Points, in no order, along strands that fork, close into loops and pass close to each other.
Two points are linked if the straight distance between their rows is under 65.4. Some points are linked to none.
kepa: [ 39 -28  12  12   5 -27 -21  26 -14   7   6  23   0 -15  11  11   6 -11
 -29  16  17  -1 -22   2]
Von: [ 20  -5  12  12  18   2  -1  -8 -17  33   6 -12 -17  30  -4  17   9  11
   5  10 -12 -33  17 -19]
pef: [ 19   6  -8  16  -8  18  -1  39  14  34   8  20  22  -6  -7   6 -15 -13
  13   8  -1   8  30 -25]
Niv: [ -9  -6 -20  -3  -8  12 -38   9  35   1   5  23  -4  15  -4   9 -16   0
   3 -21  15  18  14  16]
lukaz: [  0 -16  -7  -2  11   2 -50   3  26   0  -4  27  11  13  -3   0  -4  -2
 -23 -14  28   3   1  22]
tevul: [-20   5  -1  -2  12   5   2 -31 -11 -34  17  -2  -6 -26   0 -10   4 -10
 -11   1   7   1  13   4]
Zub: [  8   3  17  22  17   8 -17 -12 -15  21   4 -19 -22  24 -25  18   9  32
   6  -6 -25 -24   1  -8]
lud: [ -9  -2   2   7   7  10 -14 -27   2  11  -2 -35  23  26 -26   7   4  39
   0  -9 -31 -17 -23  14]
nat: [ -1  11   0   8   2  13   3  -7   6  29  -7 -30  24  36 -26  10  -6  34
  14 -21 -47 -10 -31  17]
tama: [  0   0   3  -2  -9   6 -22 -15  24   6  -1 -21  44 -12 -14  -2  14  39
  -4   1   5  -3  -6   4]
benum: [ 15 -15  -3   0   4   7 -50   4   9   8  -1  45   0  -1  -9   3 -10   1
 -30 -12  33  14 -21  20]
Dugu: [-15  23 -15 -14 -21   2  55  17   9   8   0   6   1   0   0 -25 -10  -2
  32 -16 -12   7  26  -8]
getu: [-11  19 -10 -18 -28   8  38   6  18  10  -1 -25  -2  18 -15   9   5  29
  33  -6 -40   4  -4  -4]
votin: [  2  18  -6  12 -12  28 -15  19  21  16  29  17   4 -23 -15   3 -14  -1
  17  -6   2  22  31 -14]
Fak: [ -5 -16  -4   2  22 -23 -38  -3 -10 -20  18  23 -38  -2   1  -7   3 -12
 -23  -5  17   5  14   9]
basa: [  6 -14  22  -1  35 -15   0  17  -1  -3  -4   4  16  -8  13  -2  11 -26
 -36   8   2  -9 -18   5]
mubin: [  1   9   0 -17 -18  -7 -16  10  21  20 -14   5  -1   5  18   0  18  24
  24 -11  18  17  12  -3]
Tun: [  2 -14  10   6   8 -14  19  13 -14  -9  -8 -19  18 -11  11 -11 -16   1
  -2   2 -13  -9 -28   5]
Gavo: [-12  -9   5 -25  10 -18 -18  -4  19 -24 -13   3 -17  24  13   8  28 -19
 -19  11  12  -1 -12  13]
pufi: [ -6 -11  18 -21  11 -30 -21  10  -4   1 -22   1 -10  16  31  -8  26  -9
 -15  -6  15   7  -7  15]
mak: [  5   2   1   0 -12   9  -7  16  41  20  -6 -15  56 -10 -16   1  -1  30
   1  -6  -1  -1  -3   3]
damer: [-25   8   8  -4 -24   6   8  11  18 -19 -21  -6 -28   5  -1   8  20  -4
  13  -9  -1   7  29   5]
Niz: [-19   8  -2   8  -3  16  -1  11  20   6  15  -6   7   0  -6  -8 -15  -2
  17 -11  -7   4  42   0]
tifi: [ 24   7  -2   4   7  -1  33   8   3 -11  -3  -2  -8 -28   3  22 -10  -8
  -7  -1  13 -13  -7 -23]
Lusu: [-34   6  -7  10 -15  14  16  -4   5 -17  16 -21  13  -8  -8 -20 -19  -6
  17  -7 -20  10  29  11]
Likul: [ -4   3 -15 -17 -10 -11   2 -13  -3 -18   4  10 -18   1  24  -4  -8 -14
  12   3  18  18 -10   7]
gonot: [ -2  -7   4  -5   6 -23 -18 -29 -25 -11  -3 -29 -27  31  -8   4  17  21
  -5  10 -20 -14 -39   7]
dobi: [ -6   0  -2  -6  11  21 -12  -8 -10   3   8  46 -31   3   7   0 -16 -34
 -15 -17  22  18   9  14]
Gepo: [ -8   8  15   0  -4   0  33 -13 -17  -8 -13 -27 -36  26  -7   6   7  -3
  11   1 -25 -17 -10   4]
tegap: [-10  -6   1  -2 -10   1  -5 -24   3 -13 -14 -39  11  18 -19  18  12  40
  -4  -5 -27  -8 -37  20]
Refe: [ 12  11  -7  -4  24   7  32 -11  -1 -19   7   6   5 -33   6  13  -9 -25
 -25  -2  15 -10  -6 -13]
malu: [-13   0   3 -13  -7  -7  -7  -7 -14 -19 -10  10   4 -11  22 -14   7 -21
   1  14   8  23 -19  10]
kuvib: [ 26 -14  14   8   0 -20  -9  11 -18  -8   0   9 -15 -13  10  12  21 -12
 -15  33  12  -4 -18 -13]
Por: [  4  21   7  29   6  23   0 -15  -8  14  -8 -16 -13  34 -33  27   5  19
  16 -16 -48 -14 -21  10]
ven: [  9 -10   4  18  12   9 -16   2 -32  -4  18  30   4 -38   4  -8 -17 -19
 -19   1  11  18  -8   3]
tenus: [-15  -2  10  -1   4 -10 -16 -29 -17 -18 -18 -35  -9  25 -19  13  24  25
 -19  -9 -32  -7 -50  25]
Runo: [  5  18  -8   8 -12  33  26   8 -15   4 -17  33  16 -12  -4  -3  -7 -51
  -6  15   8  14   9 -17]
ganum: [ 22  -4  11  -7  23 -11 -12 -18   8  -4  -8  -4  21 -20 -12   8  30  19
 -41  11  20 -26 -22 -11]
nom: [-21  12  12  -2  -4  16  30  -3 -11 -12 -24  -6  23 -28   4 -10  13  -3
   7   2  -9   3   5  -8]
Dagip: [  5  10  -1   7  17   7  22 -24 -21 -20  20   3  -5 -34   0  -4   0 -30
 -21  15  13  -9  11 -16]
diru: [ -5  29 -18 -11 -21  19  55   3  24   1  10  -1  -7 -10  -9  -2 -10  -8
  20 -12  -3   1  33  -8]
gako: [-17  -7 -20  -9   1 -19 -35 -17  11 -24  14   2 -33  13   1   0   1   7
  -4 -11  16   2  22   4]
kobok: [ 21   1  -8  20   2  13   1   8   1  19  17  -2  21 -11  -6   8 -12  -7
   5  20   2  -7  23 -31]
fupam: [ -2 -16  12  17  -6 -14   4  26 -10   8   1  -8 -23  25   9  -4 -11 -15
  15   6  -8 -12  27   1]
vugu: [ -5 -30  16  11  25 -27 -33   6 -27  -2  16   0 -14   3   9 -13   7  -8
 -20   7   0  -5  15   7]
tar: [ -1 -13   8  -9  27 -15   3  -2   7 -20  -1 -11  16 -12   8  -1   0  -5
 -29  -4   2 -10 -30  14]
les: [  3   2   1  -5   8  10 -20 -24  16  -7  -2  -1  29 -24  -9   4  22  24
 -17   4  21  -7  -1  -6]
moz: [  7  15  -9  14  -3  17  34   4   1  13  14 -19  21 -10 -13  -1 -18 -12
  12  15 -13 -12  22 -30]
bod: [ -1   2 -10  -3 -13   6   9  27  32  10  -8   1  36  -6  -2  -4 -15  17
  15 -11  -5   8  -2   2]
vir: [ -6  13 -10   8 -23  28  14  16  -3   4 -18  25  37 -15  -5 -12  -5 -22
  16  19  -6  21   3 -15]
Detun: [  5  -9   4   4  11  -7 -18   2 -19  -4  17  34 -43   1  10  -1   0 -32
 -15  -2  21   8  20   9]
meru: [ 15  11  -7   8  -7   5  45  14   5   4   0 -15  14 -20  -4   6 -20   7
  14  -2 -12  -8  -2 -26]
Baso: [-24 -12  -7 -13   0 -16 -23 -11  16 -22  -8 -19 -20  28   1  10  13  10
  -6  -8   2  -6   6  10]
zesu: [ 14  -5 -16   0  -1  -3   5  22  11  18   2  16  28  -7  15  -9 -34   4
  11 -17  11  11 -10   8]
tofur: [  1  -5  12 -14  -8 -20 -22  13   1  18 -28   2   0  15  28  -8  20  11
   7  -7  20  10   3   6]
Kop: [ 18   1  -1   9   0  26 -16  -1 -23   6   0  40  11 -36  -3   5 -11 -15
 -19   1  19  25 -24  -7]
mevi: [ 21 -11   0   4  -8 -17 -12   0  -1   3   5  -8 -10   5   7   9   6  17
  11  20  10  -9 -11 -13]
funif: [  3   5  -2   6 -11  13  16   3 -13  -6  -1  25  -8  -2   7  -6  -9 -50
  -3  22   9   8   8   0]
Makek: [  6 -15  24  10   6 -18 -24   0  -2   3 -10 -27  10   6 -11  -4   8  34
 -18  -7   0 -18 -22  12]
fanez: [ -8  -6   3   1  -8 -14  38  21 -25   1 -18   0  15   3  18 -26 -12 -12
  20   9 -17   1  -5  -4]
Vafo: [-22   4 -21 -17  -3  -1  -8 -33   9 -12  17 -21  14  -3   7  -9  -3  21
  12  -5   2   9   7   5]
Muri: [-13   1  12   2  -4  -4  50  11 -21  -6 -16 -12  -3  10   5 -24  -5 -33
   5  10 -17 -14   8   0]
Luko: [ 12 -15  -9  -1   7 -24 -23 -25 -13  -5  15 -19 -18  17  -9  -2   6  28
   1  21  -5 -19 -16  -6]
Daro: [ -6  17  -9 -19 -18  -8   7  -3  14  17  13 -30 -23  18   4   3  -2  32
  33 -14 -16   7   9  -7]
ziv: [  1   9  -2   6 -20   8   3   9 -13  16   5  13  21 -23  12 -16  -6   0
  28  10   3  26   7 -13]
ripo: [-33  -1 -11   1  -7   9  -1 -24  -2 -32  16 -15   8 -13  -3 -11 -10  -8
   3  -1  -7   9  15  14]
vozu: [  5  -2   0 -14  21  -1  22 -17  16 -13  -6 -18 -14  13  -4  27   7  14
 -14  -5  -3 -32 -15   1]
pifa: [ 19  -6  13  -4  32 -17   0 -11 -19  -6   8   8 -16 -16  -1   9  34 -11
 -37  30   8 -18  -4 -25]
gozo: [ 16  10   8  -2  15   8  24  -3  -5  41 -14 -14   2  28   2  13   4  21
  16  -7 -18 -26  -1 -14]
des: [ -6   4 -14  -6   6   2 -14 -12   8  14  27  -4   5   2  10 -10 -11  12
  19  -7   8   6  29  -5]
Tud: [ 15  -2   7 -10  35  -6  -3 -32  -9   0  -2 -10   4  -4 -14   9  33  17
 -33  21   0 -35 -20 -16]
bos: [-10   0   9   9 -22  -4  15  29  12  -8 -17   3 -34  19   1  -2  -2 -22
  16  -3   2  -3  31   3]
negek: [  6  17  -6 -15 -25  -8   7  22  20  18   6   1 -16   2  11   0   1  17
  37  -4   3  19  15 -13]
Subit: [-11  -3  21   6   9  -7  31  -7 -25 -10  -2 -30 -26  21  -3  -9  -1 -25
  -5   9 -25 -23  -3   8]
batig: [ 36 -24   0   7   3 -25 -38   7  -1  -2   9  25   8 -15  -4  -3  -3   5
 -32  10  30   2 -31  13]
tuge: [-29   6   9  -7 -19  10  18 -15   5 -19 -21 -29 -23  27 -11  18  27   9
   9   2 -23  -6  11  10]
sez: [  4  -1   0  13   2   3  -9  -8 -33   7  22  19  -1 -34  18 -12 -11  -5
   6  -1  15  19  15  -5]
Nup: [ -8  11 -22  -9 -24  18  -2  24  33   8   0  31  -7  13  -4   4 -21  -7
  23 -21   4  28  15   8]
mobov: [ 17 -19 -11   3   8 -12  -2  24  -3  11   6  26   1   2  23  -2 -36 -13
  -1 -19  15   8  -7  16]
revi: [  5   4  -8  -7 -18  13  -8  -4  -8  -8 -11  30  17 -25  12  -6  -8  -5
   3   3  17  33 -37   8]
Bug: [-21  11 -12  -5 -16  14  20  24   6   7 -16  35   4   6   4 -22 -14 -18
  22 -18  -1  21  24   4]

A fork is a point with three links, a tip a point with one. Leave the first point through the second and follow the links. Name the first fork or tip that comes.
fanez, Muri -> fupam
Bug, Nup -> kuvib
negek, mubin -> Fak
funif, Runo -> Likul

A piece is two or more points that can be reached from each other along the links. Count, over all rows, the pieces, the separate loops (a circle has one, a figure eight two, a Y none), the forks (points with three links) and the tips (points with one).
pieces -> 5
loops -> 2
forks -> 4
tips -> 10

Name the points in between on the shortest way along the links from the first point to the second, in order.
negek, dobi -> mubin tofur pufi Gavo Baso gako Fak Detun
damer, basa -> tuge Gepo Subit Muri fanez Tun tar
Runo, Likul -> vir ziv sez ven Kop revi malu
kuvib, diru -> kepa batig benum lukaz Niv Nup Bug Dugu
